Each row is a point on a tangle of strands that fork, close into loops and nearly touch. The rows are in no order.
In the rows, 128 means zero.
Points whose rows are less than 47.4 apart are linked; no others are. Some points are linked to none.
suz: [157 135 129 112 171 143 119 123 200]
benoz: [132 172 136 117 167 124 157 132 170]
Nomi: [118 117 149  92 165 123 136 130 213]
Buvi: [175 174 178 133 114 154  94  97 108]
rina: [ 92 118  85 140 142 109 163 189 155]
tos: [114 120 159 157 117  88 141 108  66]
pefu: [160  99 125 155 167 117  92 100 184]
runir: [ 89 117 127 127 189  89 176 133 150]
lozen: [176 135 115 126  71  94 148  91 119]
gima: [164  95  79 100 105 140 139 108  77]
dati: [132 189 158 129 117 131 134 123 132]
tik: [173 107 137 128  84  94 156 160 121]
Kup: [129 102  83 100  55 143 118 141 131]
tunut: [147  88  95  75  91 149 138 133 108]
Volod: [ 97  70 144 114 182 141  97 129 176]
suk: [ 63 138 107 102 168 169 115 140 163]
bamid: [166 166 147 148 136 173  80 121 120]
rir: [119 175 156 127 106 159  97 109 116]
molos: [126 117  71 109  57 140 114 111 124]
vinum: [157 164 154 128  85 103 138  71 109]
sasub: [139 123  74 122  84 130 125  78  87]
bida: [143 175 153 135 130 175  89 121 119]
Vek: [158 146 129 146 174 160  95 124 141]
nipe: [ 94 138 110 113 171 180  99 137 167]
rusul: [146 176 164 122  95 126 121  82 112]
Kigef: [ 83 133 102 125  65 136 103 109 110]
zab: [ 61 144 109 145 132 130 136 161 122]
Verek: [ 64 139 109 146 102 131 125 161 119]
vives: [110 153 135 130 164 175  99 135 121]
Sen: [180 118  83 103  77 127 141 101 117]
mog: [105 132  86 115  60 135 107  92 108]
todar: [136  88 104  93  76 137 128 151 116]
Serop: [ 86 103 144 108 191  99 161 122 165]
ledad: [149 154 135 128 178 156 115 128 154]
nes: [138 159 183 148 166 104 153 118  92]
dedot: [150 159 129 115 172 156 124 127 180]
lisu: [109  88 153 104 188 128 118 123 175]
mokig: [119 133 158 161 125  86 151 126  80]
Pas: [169  76 119  89 112 123 157 124  85]
zam: [128 163 170 139 150 143 125 120  99]
fugaf: [110 119  97 139 118 115 157 202 151]
vup: [128 129 102 127  91 119 125  60  79]
pem: [128  78 135 130 108 112 146 181  95]
los: [150 159 175 140 158 145 112 119  96]
ladug: [127  78 128 133  96 108 137 155  88]
Moda: [147 122  99 177 172 137  75  90 156]
Zivu: [112 166 152 136 158 139 132 133 116]
Goz: [136 189 145 131 140 122 152 136 153]
kar: [133  81 124  86  83 137 141 170 115]
seru: [113 114 112 153 159  87 179 178 134]
vufu: [176 161 177 152 170 145 112 118 106]
kased: [123  98 138 150 101  88 140 109  66]
gez: [128 179 157 125  99 139 114 108 120]
pul: [133 104 115 108  80 133 142 204 146]
tunen: [118 115 105 127  91 127 145 208 151]
Tek: [112  65 139 135 183 134  87 120 161]
Bipa: [ 76 132 102 135  71 135 115 145 116]
baso: [160 115 108 161 172 128  87  98 172]
nuz: [ 90 163 135 137 106 133 125 132 117]
Nub: [151  90 139 137 164 121  94 116 196]
gal: [104 146 160 128 107 139 102  88  79]
nila: [139 143 129 148  91  94 155 154 131]
lefe: [ 67 147 103 131 148 128 147 156 152]
dit: [174  89 136 108  91 105 155 154 112]
Kedud: [158  97  84  76 104 156 144 122  91]
vafal: [196 171 170 151 158 145 111 115 120]
Libud: [115 116  92 118  51 136 115 156 136]
tuma: [ 79 127 112 104 162 110 159 138 194]
puz: [145  82 158 127 164 116 103 126 201]
refe: [130 140 135 138  81  99 137 111 108]
Suni: [137  95 128  92  82 138 146 190 136]
soru: [ 75 128  91 136 151 112 161 168 157]
kos: [ 99 112 112 144 174  84 180 156 140]
seke: [125  97 110 157 188 155  82 112 137]
tef: [133  85 124 139  96  97 135 120  76]
motut: [119 131 143 161 129  87 163 152 100]
Nule: [132 143 170 142 138 167  82 106  74]
tusu: [115 124 105 121 173 176  88 131 166]
lagag: [130 110 133 157 122  90 165 174 106]
nagem: [134 120  96 173 176 156  71  99 133]
kes: [122 104 104 137 180 167  80 119 155]
sune: [ 98 160 136 134 161 130 145 137 135]
Nisaz: [172 185 182 128 106 134 119  91 116]
mibud: [131 152 177 157 149  89 161 121  86]
rufab: [148 121 145  99 168 127 128 123 208]
gabuk: [113 145 151 131  95 123 116  80  84]
kora: [ 91 122  93 129  58 134 111 161 129]
kav: [118 130 126 126  93 116 122  66  77]
Zole: [119 106 119 156 138  95 166 186 117]
sali: [110 160 131 120 169 132 150 133 161]
Zak: [166 158 137 128  77  94 145  77 114]
mufa: [172 116  97 117  76 110 139 100 113]
sil: [158  77 113 117 103 109 145 118  79]
Didu: [145 104  75 116  92 133 125  93  84]
Dur: [163  76 142  92 101 113 160 149  97]
vinis: [158 157 179 144 191 117 149 117 101]
razus: [ 93 127 128  96 162 116 153 134 207]
pibu: [ 63 144 107 113 165 149 134 143 164]
Tig: [109 156  98 140  90 119 145 178 159]
ruge: [168 155 133 159 164 164  87 120 129]
pak: [107  95 160 103 193 110 147 119 171]
fuv: [118 146 169 132 120 158  90  91  74]

How many points has the smallest loop of links through each point below? Write none if it is on no loop.
Kigef -> 7
fugaf -> 15
tef -> none

A piece is all that can be reached along the links. How many separate loops has the piece of each point below (a circle has one, a figure eight two, a Y none), and how many tips (points with one link)?
Zak -> loops 0, tips 4
kav -> loops 2, tips 2
runir -> loops 0, tips 4

Name the points in between on the shortest way along the links from the first point to the second, in order.
mog, todar -> molos > Kup
Pas, nes -> sil > tef > kased > tos > mokig > mibud
mibud, lagag -> mokig > motut
Bipa, tunut -> kora > Libud > Kup > todar
nagem, lefe -> seke > kes > tusu > nipe > suk > pibu
